Points, in no order, along strands that fork and pass close to each other.
(in the rows, 128 means zero)
Two points are linked if the straight distance between their rows is under 116. Some points are linked to none.
Q_11: 79 121 86 86 181 134 89 167 128 110 155 129 143 85 112 144 103 112 102
 159 171 139
Q_590: 125 128 104 123 152 125 125 142 95 146 112 164 77 98 101 131 114 174 126
 92 123 117
Q_358: 147 120 142 138 81 103 165 116 149 128 100 135 93 106 105 98 86 124 112
 34 128 73
Q_37: 122 144 127 110 120 114 126 152 120 87 168 82 124 104 170 95 98 96 63 89
 88 103
Q_160: 134 125 136 131 97 188 92 142 77 117 128 157 109 112 123 69 108 127 124
 137 140 132
Q_404: 123 103 148 144 116 141 153 97 77 123 97 154 131 173 122 99 182 135 137
 33 107 107
Q_444: 95 111 144 115 92 129 127 119 149 101 195 121 133 82 139 114 89 113 109
 121 148 66
Q_909: 137 131 104 98 102 146 150 97 94 150 97 107 121 138 81 185 115 84 121
 169 126 162
Q_668: 134 127 96 126 105 183 108 142 84 92 104 137 137 159 120 164 138 81 100
 191 143 114
Q_962: 140 124 132 138 68 135 132 64 102 128 137 146 87 115 127 82 109 153 81
 72 86 96
Q_338: 179 139 114 142 120 155 164 142 98 123 120 121 98 122 86 146 136 51 152
 115 140 110
Q_419: 101 148 178 142 100 120 120 84 142 138 118 140 101 209 49 145 150 170
 129 107 77 144
Q_771: 107 137 95 102 176 157 103 150 115 88 185 95 116 64 119 121 128 85 120
 142 136 142
Q_601: 116 154 131 96 119 150 132 98 153 189 109 98 134 82 162 147 95 148 60
 114 104 161
Q_92: 117 165 160 106 60 152 131 144 124 120 127 115 95 114 112 181 98 107 118
 117 116 101
Q_762: 110 94 85 116 155 89 134 137 136 116 100 117 93 110 108 184 94 141 60 88
 127 85
Q_695: 114 133 167 135 81 128 127 111 146 110 160 92 136 129 180 110 100 102 56
 116 87 103
Q_769: 137 129 138 153 124 111 147 104 90 116 136 90 84 111 72 154 125 86 148
 110 131 119
Q_104: 113 105 119 192 116 151 119 61 139 152 113 135 156 145 139 137 119 146
 80 136 144 77
Q_125: 173 157 136 163 93 147 156 101 129 159 80 169 115 179 86 127 174 128 150
 109 92 137
Q_207: 94 82 146 108 94 123 112 105 78 122 134 118 106 165 110 125 97 169 126
 83 105 116
Q_541: 120 132 161 113 109 138 114 114 145 125 113 183 83 211 13 150 156 161
 159 133 97 132
Q_513: 88 83 126 133 134 133 113 99 153 138 116 98 164 99 136 133 93 91 101 159
 174 119
Q_374: 97 132 128 77 114 167 82 108 102 125 177 97 99 98 148 128 94 148 83 138
 96 161
Q_250: 117 116 151 133 142 75 182 116 142 124 90 136 112 158 81 182 165 143 149
 43 125 104
Q_882: 182 155 66 127 158 117 155 149 70 98 115 128 121 137 118 141 186 81 134
 146 87 152
Q_725: 160 148 144 110 112 145 119 163 112 146 143 186 99 136 136 109 99 188
 178 140 134 136
Q_682: 140 116 105 157 135 107 135 66 109 152 76 162 141 154 117 164 164 194
 155 142 139 135
Q_555: 181 127 113 160 157 138 131 103 136 124 156 95 76 128 123 128 119 107 60
 84 67 129
Q_990: 109 127 122 91 130 91 162 111 132 174 114 105 124 91 154 138 77 151 98
 89 99 138
Q_580: 102 98 138 100 94 65 145 97 157 92 103 146 89 140 123 161 131 170 86 45
 108 79
Q_878: 131 113 98 122 152 121 80 112 78 110 111 130 135 125 152 100 146 153 117
 194 121 179
Q_599: 147 103 157 165 126 158 99 127 127 124 125 141 91 179 130 132 113 148 86
 122 121 105
Q_375: 131 123 145 145 74 152 158 95 79 155 78 129 145 150 115 94 144 131 149
 75 132 113
Q_139: 158 114 137 142 114 121 178 139 106 102 127 118 143 207 128 150 148 102
 186 104 139 79
Q_807: 176 163 120 130 101 192 175 118 111 183 89 156 114 141 89 128 119 101
 115 103 105 143
Q_85: 138 108 127 121 153 98 155 156 136 125 84 97 87 154 94 210 120 102 78 86
 121 112
Q_225: 149 98 115 119 156 123 165 130 137 174 145 157 147 143 140 147 88 172
 185 147 151 97
Q_551: 138 135 96 194 144 171 122 109 116 126 93 117 153 101 117 84 136 81 69
 126 148 115
Q_761: 110 106 141 103 79 103 120 76 95 133 160 107 67 132 95 117 95 137 90 85
 85 129
Q_219: 123 157 87 87 107 153 106 162 186 135 148 158 145 126 181 141 199 91 130
 199 103 157
Q_346: 152 80 92 136 131 77 120 101 100 101 93 140 95 181 83 163 169 105 145
 161 114 163
Q_190: 109 113 166 141 97 88 157 51 148 157 135 76 133 145 121 183 96 164 154
 122 122 127
Q_370: 86 160 107 107 110 113 152 171 140 113 152 135 161 118 170 142 84 142 74
 94 108 54
Q_649: 98 144 179 143 79 83 149 64 131 132 137 76 113 124 84 143 114 146 158 95
 99 145
Q_416: 85 127 127 156 132 94 137 100 168 129 133 105 194 93 171 101 105 192 141
 95 166 99
Q_865: 139 145 148 135 133 125 142 128 177 187 96 146 119 119 153 163 95 170
 127 143 134 131
Q_540: 155 120 92 171 191 107 169 138 89 138 111 133 144 135 137 97 154 114 142
 109 114 118
Q_713: 125 102 79 113 165 171 139 95 147 137 189 118 138 97 128 143 73 97 77
 140 133 111
Q_957: 120 104 167 88 103 109 130 173 88 104 73 113 108 204 88 139 148 117 137
 83 119 136
Q_430: 119 149 147 114 73 165 135 156 106 78 152 117 166 172 161 115 141 152
 183 125 159 91
Q_220: 129 87 96 103 84 136 114 143 90 85 95 154 148 126 116 120 127 87 178 178
 170 133
Q_902: 98 117 154 89 104 136 128 137 178 143 231 118 101 85 161 114 107 100 141
 125 121 94
Q_359: 135 181 155 134 108 148 126 89 121 161 153 123 83 87 84 149 127 135 153
 158 106 169
Q_337: 155 79 87 128 118 59 121 118 115 80 107 153 113 172 97 173 148 157 193
 178 129 141
Q_932: 132 145 135 194 131 164 127 145 153 106 159 147 181 159 130 145 121 91
 117 149 155 55
Q_269: 159 115 107 144 138 104 150 139 141 152 42 129 131 131 117 150 139 108
 126 130 138 135
Q_2: 136 108 125 165 153 143 107 98 78 134 111 89 131 167 142 97 157 112 61
 117 91 148
Q_321: 115 94 164 125 101 140 84 107 126 121 83 150 73 189 102 160 135 158 60
 105 113 122
Q_737: 130 105 119 113 140 125 132 113 112 160 166 153 117 160 121 171 85 217
 152 114 126 90
Q_783: 116 142 125 63 182 135 119 152 180 163 133 82 118 89 164 143 136 121 94
 133 112 188
Q_656: 145 98 139 95 126 117 116 155 133 121 121 134 128 166 145 131 106 128
 158 195 148 151
Q_286: 125 159 133 110 132 124 95 188 91 77 91 106 121 118 140 114 159 99 109
 147 119 166
Q_425: 140 109 115 122 138 90 133 165 162 86 106 105 155 123 131 161 146 70 163
 186 172 116
Q_468: 147 68 145 151 144 85 154 121 172 132 157 100 110 146 128 157 76 142 138
 110 153 67
Q_492: 118 176 146 176 85 114 136 115 145 110 122 116 122 95 142 141 138 148 98
 92 104 83
Q_186: 124 129 124 99 165 88 167 129 103 176 97 82 129 135 136 140 102 131 111
 95 77 179
Q_775: 62 115 132 84 147 116 105 150 193 167 115 106 171 119 169 126 156 107 99
 176 161 152
Q_254: 148 117 100 160 168 175 84 116 110 130 148 138 115 133 124 113 113 147
 81 153 129 129
Q_534: 150 129 100 106 162 157 165 154 83 161 165 144 125 146 141 123 102 141
 117 94 86 109
Q_172: 149 142 153 86 131 78 139 157 151 159 140 146 122 110 138 102 119 149
 217 148 125 191
Q_216: 62 126 139 95 151 108 114 159 148 131 130 103 201 145 177 154 123 143
 131 165 153 122
Q_816: 152 107 137 92 146 124 140 126 130 178 97 117 91 176 61 118 88 139 111
 118 92 183
Q_202: 68 98 117 126 147 92 108 127 139 92 155 104 200 150 133 170 100 151 134
 143 179 82
Q_376: 84 120 110 128 170 112 93 115 140 135 172 146 177 109 160 94 151 129 127
 199 156 150
Q_278: 84 138 114 132 134 159 106 85 133 152 157 146 111 43 136 108 137 146 125
 150 151 137
Q_571: 86 167 128 133 121 126 86 183 90 85 135 148 119 79 127 132 129 176 140
 121 146 96
Q_4: 136 105 142 112 115 157 168 126 174 162 128 123 118 87 130 138 59 90 114
 109 169 90
Q_539: 116 91 149 110 105 126 151 95 110 145 127 99 159 190 156 127 101 187 142
 85 139 113
Q_661: 161 134 163 146 115 137 172 115 151 165 121 108 95 185 80 172 112 90 119
 92 96 104
Q_379: 147 142 114 200 210 118 118 144 165 111 165 107 148 116 139 138 145 99
 99 167 140 121
Q_494: 146 120 112 118 130 156 100 96 172 108 122 75 104 70 116 113 89 75 40
 112 132 133
Q_526: 97 133 90 171 164 102 119 120 108 116 130 135 182 140 129 172 137 140
 117 167 157 87
Q_570: 116 108 140 94 107 163 89 152 95 122 166 137 89 106 126 101 73 148 115
 124 124 130
Q_740: 122 169 147 107 124 102 152 169 68 119 138 102 102 121 119 130 123 123
 149 83 88 135
Q_831: 180 127 112 178 195 103 144 140 118 113 152 113 141 154 147 105 158 96
 133 159 106 138
Q_763: 132 67 110 146 134 135 114 124 111 115 92 128 86 126 107 87 96 105 67 75
 147 103
Q_752: 66 163 122 119 145 107 125 165 169 139 154 157 166 42 136 116 123 140
 150 116 177 102
Q_489: 137 128 139 122 67 146 135 69 111 140 117 131 121 156 66 182 118 106 158
 185 140 140
Q_672: 109 189 137 94 121 156 118 179 171 141 163 142 138 116 178 165 158 119
 139 173 122 118
Q_117: 139 186 116 120 140 140 95 122 86 126 149 130 85 89 116 152 136 174 122
 151 90 172
Q_833: 194 94 91 149 87 92 160 151 154 100 97 150 147 154 130 114 124 91 182
 143 77 190
Q_368: 120 182 127 148 133 118 150 151 119 116 151 140 118 83 138 188 146 134
 172 153 129 100
Q_21: 129 184 154 120 133 160 137 168 161 134 170 111 142 123 191 169 123 118
 84 130 94 112
Q_531: 172 166 109 163 174 153 106 140 111 101 165 112 78 126 127 133 152 146
 73 91 67 118
Q_709: 165 124 106 147 145 121 108 184 101 88 116 174 144 164 140 97 143 152
 152 149 120 118
Q_749: 56 124 151 119 109 125 117 125 178 131 155 127 187 81 151 85 111 154 142
 100 189 93
Q_382: 186 127 146 123 118 161 153 165 142 136 117 100 93 158 87 153 105 58 118
 121 126 124
Q_837: 108 207 72 110 164 200 107 124 147 138 125 142 170 78 140 153 136 131 76
 146 121 145
Q_255: 152 136 157 96 107 184 129 156 180 134 151 96 88 103 121 154 119 56 114
 132 134 136
Q_426: 154 179 124 112 120 178 140 132 159 145 147 107 110 92 159 131 107 126
 73 109 84 138
Q_696: 69 162 102 91 127 139 105 159 126 112 164 135 163 107 155 145 83 140 49
 128 110 106
Q_548: 173 114 127 114 79 132 182 140 110 108 136 152 165 168 137 136 132 100
 211 138 147 105
Q_589: 96 178 78 98 177 193 71 133 177 130 157 125 169 91 124 120 149 93 55 129
 146 166
Q_827: 145 96 107 154 132 126 137 79 128 147 35 163 108 167 104 168 178 138 108
 133 130 141
Q_55: 147 113 184 154 95 110 132 122 156 122 84 110 96 167 61 132 136 146 161
 85 150 124
Q_505: 134 152 167 102 109 199 103 148 154 144 173 116 84 94 148 100 156 75 127
 143 132 146
Q_648: 138 125 151 153 118 109 150 113 195 151 133 123 113 135 141 185 77 170
 121 119 133 74
Q_41: 135 146 92 112 98 120 152 138 142 132 105 182 165 76 165 117 165 102 186
 157 128 141
Q_516: 152 133 97 113 215 123 123 169 184 141 150 144 139 90 145 98 141 111 139
 184 139 163
Q_242: 146 86 67 122 103 104 130 124 121 90 118 175 164 150 143 146 124 173 190
 192 141 120
Q_822: 133 114 67 187 178 102 107 114 126 90 99 163 140 135 106 140 169 145 113
 173 153 110
Q_237: 162 142 97 131 191 176 152 124 151 164 150 130 144 112 151 150 109 102
 96 160 131 121
Q_35: 117 116 161 138 113 111 125 123 142 117 131 98 152 198 175 149 137 221
 140 89 122 113
Q_232: 128 132 114 188 129 146 101 78 159 135 94 147 175 126 141 131 136 149
 121 190 184 108
Q_26: 121 84 140 136 148 87 131 78 70 112 135 118 77 176 55 141 178 109 146
 118 105 157
Q_697: 131 150 173 110 130 121 135 127 118 155 158 90 128 160 161 139 122 127
 136 156 74 179
Q_872: 157 122 111 93 119 146 122 108 129 124 107 86 86 89 104 104 86 108 68 77
 98 168
Q_734: 148 120 171 142 147 108 164 108 180 155 117 128 83 195 68 149 141 107 87
 61 74 137
Q_224: 129 129 127 119 150 141 161 124 74 143 171 128 129 71 138 75 123 91 185
 119 132 138
Q_315: 142 145 112 125 131 130 104 145 147 97 82 112 151 108 153 107 178 63 105
 188 134 181
Q_127: 117 134 147 85 138 153 136 173 174 174 146 155 138 91 173 98 93 144 149
 115 149 111
Q_992: 125 115 101 129 180 123 143 143 71 104 100 182 112 151 111 151 202 128
 129 81 108 116
Q_810: 129 108 118 123 112 135 117 87 94 137 119 155 156 104 143 74 129 160 191
 154 154 143
Q_598: 117 121 143 150 140 144 146 122 91 128 158 104 173 108 153 60 132 75 140
 116 132 118
Q_735: 169 161 122 146 76 118 127 108 139 141 44 183 107 147 63 123 157 151 161
 134 109 170
Q_281: 107 107 120 173 141 73 129 80 124 121 146 107 144 96 151 97 116 176 122
 89 126 96
Q_998: 103 116 203 123 98 110 138 114 142 143 130 73 134 102 154 70 111 113 158
 98 147 154
Q_31: 161 135 119 149 167 131 126 163 169 130 63 105 138 94 138 131 139 73 94
 156 163 148
Q_76: 79 133 181 97 105 130 107 150 172 154 152 85 86 75 153 110 152 73 113
 115 129 141
Q_608: 79 133 85 98 166 102 94 159 115 106 136 146 160 78 131 96 149 109 142
 184 169 160
Q_137: 97 71 113 171 137 88 111 90 128 89 151 101 137 114 113 118 98 131 103
 105 158 78
Q_973: 153 94 148 153 155 70 138 117 151 149 53 92 146 170 136 139 133 150 122
 117 139 141
Q_479: 144 127 182 137 132 83 148 130 152 152 108 75 135 129 141 117 118 148
 160 100 129 144
Q_130: 159 138 123 154 131 155 127 141 113 159 63 162 109 156 146 100 153 156
 89 91 99 140
Q_804: 77 171 94 83 161 149 115 191 167 156 142 168 134 53 127 126 145 105 146
 137 170 122
Q_14: 103 132 108 132 121 143 121 100 90 150 127 152 137 101 129 134 114 173
 138 139 139 125
Q_259: 161 153 81 152 199 144 101 156 207 120 132 161 160 118 131 97 149 92 100
 187 167 160
Q_22: 127 146 170 161 83 143 132 66 132 164 104 109 121 80 113 126 132 126 149
 151 143 154
Q_772: 154 137 150 131 78 148 113 110 155 123 122 154 108 131 107 171 137 106
 170 205 152 154
Q_685: 159 103 78 171 142 135 88 120 119 110 79 210 106 149 102 123 172 155 132
 158 151 123
Q_645: 114 135 120 146 189 118 116 107 188 139 159 92 124 42 150 115 131 121 79
 134 131 156
Q_851: 145 141 86 162 124 107 138 134 97 76 167 176 195 125 158 88 177 120 186
 176 113 128
Q_392: 140 109 98 92 147 136 137 108 123 152 99 85 93 137 72 198 105 105 90 125
 117 151
Q_609: 120 89 111 110 137 131 123 107 86 143 68 121 89 113 98 106 119 135 68 63
 107 154
Q_693: 99 167 102 132 135 134 114 116 181 130 169 145 166 82 155 102 100 133 37
 121 110 111
Q_369: 74 162 124 106 135 127 119 158 156 148 145 129 165 98 171 76 204 88 152
 149 128 146
Q_798: 159 109 172 197 153 114 125 81 147 154 171 111 82 113 122 100 109 151
 148 143 124 134
Q_333: 108 95 111 125 130 137 132 67 41 129 132 153 103 167 94 149 178 130 126
 122 107 143
Q_573: 139 135 141 156 155 129 121 108 164 147 182 120 85 55 138 97 125 128 136
 141 127 135
Q_445: 108 69 113 133 160 100 116 161 115 114 115 142 146 158 147 82 95 157 99
 56 140 77
Q_122: 161 110 116 88 129 141 94 135 117 118 131 119 111 152 153 128 129 114
 127 210 109 205
Q_70: 122 141 113 160 165 153 123 151 179 120 187 142 151 121 110 141 128 78
 120 164 170 93
Q_318: 165 94 121 181 151 159 154 94 118 133 146 124 79 147 106 132 136 92 78
 77 98 85
Q_42: 111 154 180 168 60 106 139 78 109 109 143 88 117 116 129 127 132 135 124
 76 78 97
Q_229: 125 135 110 142 127 132 111 115 95 87 162 84 83 66 101 137 117 97 104
 121 117 120
Q_282: 120 137 120 156 141 103 135 101 121 150 166 156 97 133 151 163 121 226
 128 103 96 94
Q_887: 102 152 108 166 171 111 95 130 73 112 114 122 158 99 150 83 163 163 96
 140 114 169
Q_150: 154 168 166 153 78 183 109 128 116 140 105 158 86 115 114 97 111 150 125
 110 124 130
Q_119: 121 106 115 96 149 151 97 187 145 103 120 157 138 134 133 133 98 110 119
 181 173 129
Q_936: 144 117 89 76 155 130 171 135 126 185 131 164 165 120 152 146 98 118 182
 160 147 128
Q_497: 169 125 113 160 150 120 125 149 127 109 160 151 154 129 150 104 149 110
 173 176 135 122
Q_901: 160 119 98 112 69 135 174 139 136 112 113 176 205 131 170 98 143 116 208
 134 141 124
Q_562: 108 122 123 161 141 85 109 153 155 89 150 140 121 135 133 151 112 180
 106 89 128 53
Q_495: 134 109 160 103 122 109 133 151 100 98 118 166 99 211 68 135 177 133 172
 70 110 132
Q_978: 96 159 177 97 119 115 138 123 141 164 126 99 156 123 191 140 158 133 150
 159 115 164
Q_944: 205 102 109 153 122 98 133 152 123 98 112 165 111 189 119 114 158 115
 178 135 100 140
Q_787: 110 153 148 92 127 122 121 136 86 139 132 87 102 82 116 118 118 110 139
 121 105 198
Q_669: 114 106 100 162 114 145 115 106 81 99 76 116 160 133 106 124 150 90 98
 165 153 122
Q_778: 116 106 156 118 122 95 115 169 84 85 100 92 143 185 142 128 135 126 142
 117 140 119
Q_362: 135 138 64 81 156 182 92 149 182 119 150 132 144 117 136 128 179 58 106
 197 139 167
Q_866: 172 132 109 142 193 92 167 166 82 143 121 141 95 114 101 106 140 126 168
 80 103 144
Q_38: 141 164 124 79 66 104 150 140 91 127 96 122 158 157 131 136 147 88 165
 159 81 198
Q_60: 162 132 145 111 103 123 131 126 92 114 169 160 121 161 121 102 128 176
 224 142 117 145
Q_627: 96 151 103 111 152 154 138 159 120 125 127 151 215 142 148 105 124 71 97
 131 155 117
Q_267: 121 153 140 130 121 132 125 146 172 143 106 145 166 87 162 91 159 112
 158 154 165 133
Q_185: 131 108 159 162 109 110 154 107 130 92 156 93 122 183 145 104 166 216
 150 48 125 103
Q_621: 142 169 138 99 77 138 123 130 120 143 71 162 118 109 86 114 124 128 165
 151 122 180
Q_502: 146 117 133 121 124 123 138 150 82 99 70 184 112 185 118 108 203 128 152
 77 100 144
Q_147: 168 95 170 180 128 127 119 83 160 142 145 125 112 166 136 107 112 202
 163 111 145 106
Q_997: 116 124 150 112 81 92 172 103 151 138 87 140 92 146 72 154 130 149 109
 34 104 91
Q_112: 129 161 122 184 139 155 93 118 148 118 176 147 126 105 139 103 107 139
 67 133 123 98
Q_671: 116 115 120 124 158 98 128 111 63 112 165 112 114 87 113 119 141 119 191
 162 134 149
Q_673: 101 123 158 127 103 92 98 135 110 87 118 119 115 192 133 177 164 208 127
 93 120 96
Q_686: 165 138 115 117 76 77 162 140 123 125 63 143 148 156 96 113 135 105 181
 129 73 192
Q_116: 141 190 48 133 194 168 96 141 120 114 140 169 171 108 122 135 150 126 84
 185 138 153
Q_631: 123 173 141 148 121 129 154 186 125 104 140 128 157 106 142 148 141 106
 158 107 145 80
Q_792: 114 136 122 119 112 153 130 177 82 105 125 148 196 164 156 89 115 116
 137 122 153 97
Q_687: 140 90 153 155 170 93 131 159 138 100 172 97 125 143 137 127 103 113 156
 123 150 86
Q_106: 134 177 134 119 126 125 107 188 62 89 105 115 93 136 123 141 152 121 107
 97 87 135
Q_577: 130 100 142 132 141 62 164 114 125 137 58 124 129 175 96 139 180 154 168
 85 135 147
Q_585: 126 113 126 125 128 111 98 195 160 74 93 147 164 135 128 118 118 119 156
 162 194 105
Q_57: 119 112 128 155 115 117 152 59 88 138 110 162 114 149 83 155 173 169 171
 99 129 121
Q_917: 159 119 108 131 145 98 154 153 104 151 107 157 106 111 91 126 129 149
 198 92 145 124
Q_859: 108 124 106 63 103 126 149 143 71 137 102 128 175 134 159 124 131 107
 153 168 112 172
Q_431: 152 130 140 93 145 90 141 178 132 134 123 118 116 99 157 101 145 87 180
 159 117 190
Q_572: 56 142 120 115 124 139 131 121 156 127 175 149 227 129 151 104 137 147
 160 133 186 104
Q_428: 142 112 174 139 106 117 164 105 143 161 162 74 105 132 121 113 80 86 106
 108 89 150
Q_287: 141 158 166 186 81 146 118 113 131 110 98 121 139 169 136 151 181 175
 146 114 143 93
Q_733: 176 161 129 173 172 144 141 119 167 175 133 137 131 114 162 133 125 147
 109 167 117 137
Q_794: 98 102 147 131 156 96 101 153 103 89 163 85 133 132 146 119 110 129 128
 145 130 136
Q_985: 111 116 100 154 182 98 105 140 185 125 147 157 191 146 141 105 138 105
 111 196 185 152
Q_556: 83 107 144 89 127 145 122 137 199 193 176 136 109 66 153 80 127 126 144
 108 157 108
Q_595: 104 166 150 140 123 114 148 173 123 106 165 103 183 149 175 138 116 126
 129 95 122 62
Q_753: 149 133 95 140 187 107 90 123 103 133 106 130 98 107 126 138 134 177 119
 179 115 181
Q_415: 130 99 162 101 84 123 130 96 97 140 106 104 151 123 148 56 127 119 192
 128 143 179
Q_506: 161 97 90 120 105 145 114 123 94 101 78 161 107 193 108 169 149 106 110
 188 132 149
Q_777: 148 116 135 109 87 138 162 143 132 133 120 129 77 87 78 121 63 93 107 72
 136 96
Q_568: 71 116 119 83 130 187 71 124 134 138 200 131 125 114 146 101 120 117 95
 164 144 148
Q_637: 178 134 167 142 122 131 153 104 124 144 197 134 129 142 145 99 125 147
 215 151 119 135
Q_74: 84 139 184 117 87 111 116 119 194 148 158 84 106 68 142 146 144 114 157
 128 140 132
Q_840: 134 172 125 137 153 146 116 177 190 88 175 105 128 118 153 150 109 99 53
 132 111 98
Q_623: 123 126 150 82 124 139 114 169 146 148 149 154 156 135 181 100 103 188
 190 143 153 134
Q_268: 139 138 120 160 159 110 150 163 151 101 167 109 109 144 143 169 118 129
 84 106 95 70
Q_755: 119 108 129 177 123 149 121 75 116 149 94 102 135 124 154 82 121 131 69
 120 117 128
Q_174: 96 135 158 121 119 81 110 111 94 112 137 73 104 84 118 152 145 113 152
 160 127 178
Q_371: 114 171 97 102 132 168 143 153 128 141 146 162 119 53 119 172 132 107
 152 158 153 109
Q_728: 84 161 113 162 159 84 92 180 142 82 129 155 147 99 115 131 114 171 99
 108 161 97
Q_652: 184 153 85 87 130 202 91 118 136 111 137 131 122 137 148 148 154 75 110
 198 101 186
Q_888: 146 146 186 151 100 146 139 114 129 144 150 83 127 173 160 144 100 113
 109 127 90 125
Q_890: 126 126 160 127 87 145 112 171 157 98 77 121 142 137 119 158 118 129 151
 132 195 90
Q_340: 79 179 145 125 136 139 126 141 122 129 163 116 190 117 197 102 167 113
 127 144 108 140
Q_209: 139 86 151 157 126 97 153 105 99 97 156 87 138 186 133 111 168 142 177
 64 147 83
Q_363: 106 92 125 133 103 158 102 141 148 94 157 120 134 118 119 81 67 77 68
 111 164 84
Q_860: 114 94 95 126 114 67 137 100 120 90 146 109 95 101 112 133 97 131 73 98
 123 63
Q_204: 141 143 146 101 107 158 109 147 139 161 75 155 124 91 153 80 129 124 137
 160 142 176
Q_486: 157 123 170 116 145 129 143 109 139 169 156 86 89 140 77 96 71 111 137
 119 93 186
Q_905: 150 126 94 105 117 201 160 103 93 170 106 149 134 115 119 112 106 90 114
 121 132 131
Q_143: 111 99 174 97 91 120 158 86 128 155 156 77 147 181 102 145 79 176 177
 116 140 129
Q_413: 149 177 149 213 109 146 124 110 138 121 104 137 113 129 140 167 164 140
 103 124 112 91
Q_691: 121 127 110 100 167 132 116 148 176 167 80 108 143 93 159 140 125 122 93
 178 147 169
Q_298: 78 161 139 162 145 108 116 120 100 125 129 106 192 105 177 101 146 147
 97 106 106 131
Q_48: 143 93 152 137 130 142 120 135 104 119 149 167 75 208 97 144 150 147 139
 99 116 106
Q_581: 111 83 69 111 126 119 100 127 83 97 120 172 162 145 109 124 113 148 154
 200 177 112
Q_365: 117 112 135 48 97 92 151 124 120 148 130 136 140 121 97 122 110 135 232
 161 147 184
Q_75: 125 111 153 149 126 137 150 79 137 164 141 100 144 102 147 136 115 100
 146 151 151 129
Q_458: 106 138 87 97 141 192 144 157 121 147 122 136 168 85 135 113 112 72 86
 117 151 117
Q_918: 98 130 112 91 151 193 47 149 165 115 173 125 132 116 127 100 156 84 83
 177 158 169
Q_457: 135 169 193 116 57 159 127 137 145 154 132 135 88 135 104 138 75 141 144
 114 123 124
Q_322: 125 71 83 136 189 107 124 148 102 127 128 119 123 112 110 83 89 131 102
 97 145 113
Q_490: 152 137 131 200 138 131 126 110 162 129 105 154 141 108 133 131 146 175
 162 148 172 94
Q_655: 100 74 154 117 107 88 126 71 141 77 139 152 74 141 108 125 155 191 124
 37 125 95
Q_964: 139 116 92 156 162 165 150 116 95 117 118 157 110 157 118 161 170 123 79
 85 99 95
Q_132: 150 128 159 119 120 124 109 138 121 163 53 149 119 149 144 90 114 172
 133 115 129 176
Q_597: 112 146 195 133 99 91 106 110 141 111 108 128 94 192 98 147 176 205 143
 67 96 149
Q_429: 143 141 145 91 122 150 145 131 144 195 98 132 118 169 110 167 77 145 123
 150 113 156
Q_935: 105 95 79 86 126 117 163 128 74 147 110 153 180 162 143 154 112 126 158
 156 123 120
Q_401: 92 118 112 120 144 116 99 102 177 112 132 88 126 69 133 149 99 118 52
 148 144 134
Q_30: 113 115 163 57 111 110 144 149 89 158 137 112 120 133 102 110 86 107 176
 136 115 177
Q_542: 164 151 149 126 67 133 130 146 108 78 149 139 129 190 129 120 157 189
 213 126 152 121

A fork is a point with three links. Follow the links from the first point to the second and name the forks in between, in order.
Q_374, Q_831 | Q_918 > Q_362 > Q_122 > Q_878 > Q_401 > Q_573 > Q_14
Q_468, Q_425 | Q_865 > Q_888 > Q_340 > Q_878 > Q_122 > Q_119 > Q_585
Q_125, Q_14 | Q_204 > Q_267 > Q_340 > Q_878 > Q_401 > Q_573
Q_645, Q_997 | Q_573 > Q_14 > Q_973
Q_827, Q_298 | Q_269 > Q_973 > Q_14 > Q_573 > Q_401 > Q_878
Q_637, Q_794 | Q_60 > Q_204 > Q_267 > Q_340 > Q_888 > Q_865
Q_337, Q_250 | Q_346 > Q_269 > Q_973
Q_539, Q_672 | Q_35 > Q_267 > Q_340 > Q_878 > Q_122 > Q_362

A fork is a point with three links, a tip a point with one. Leave the first point through the second and follow the links. Name the first fork or tip that comes.
Q_772, Q_489 | Q_749
Q_749, Q_752 | Q_599
Q_944, Q_833 | Q_282
Q_416, Q_281 | Q_772
Q_430, Q_792 | Q_204
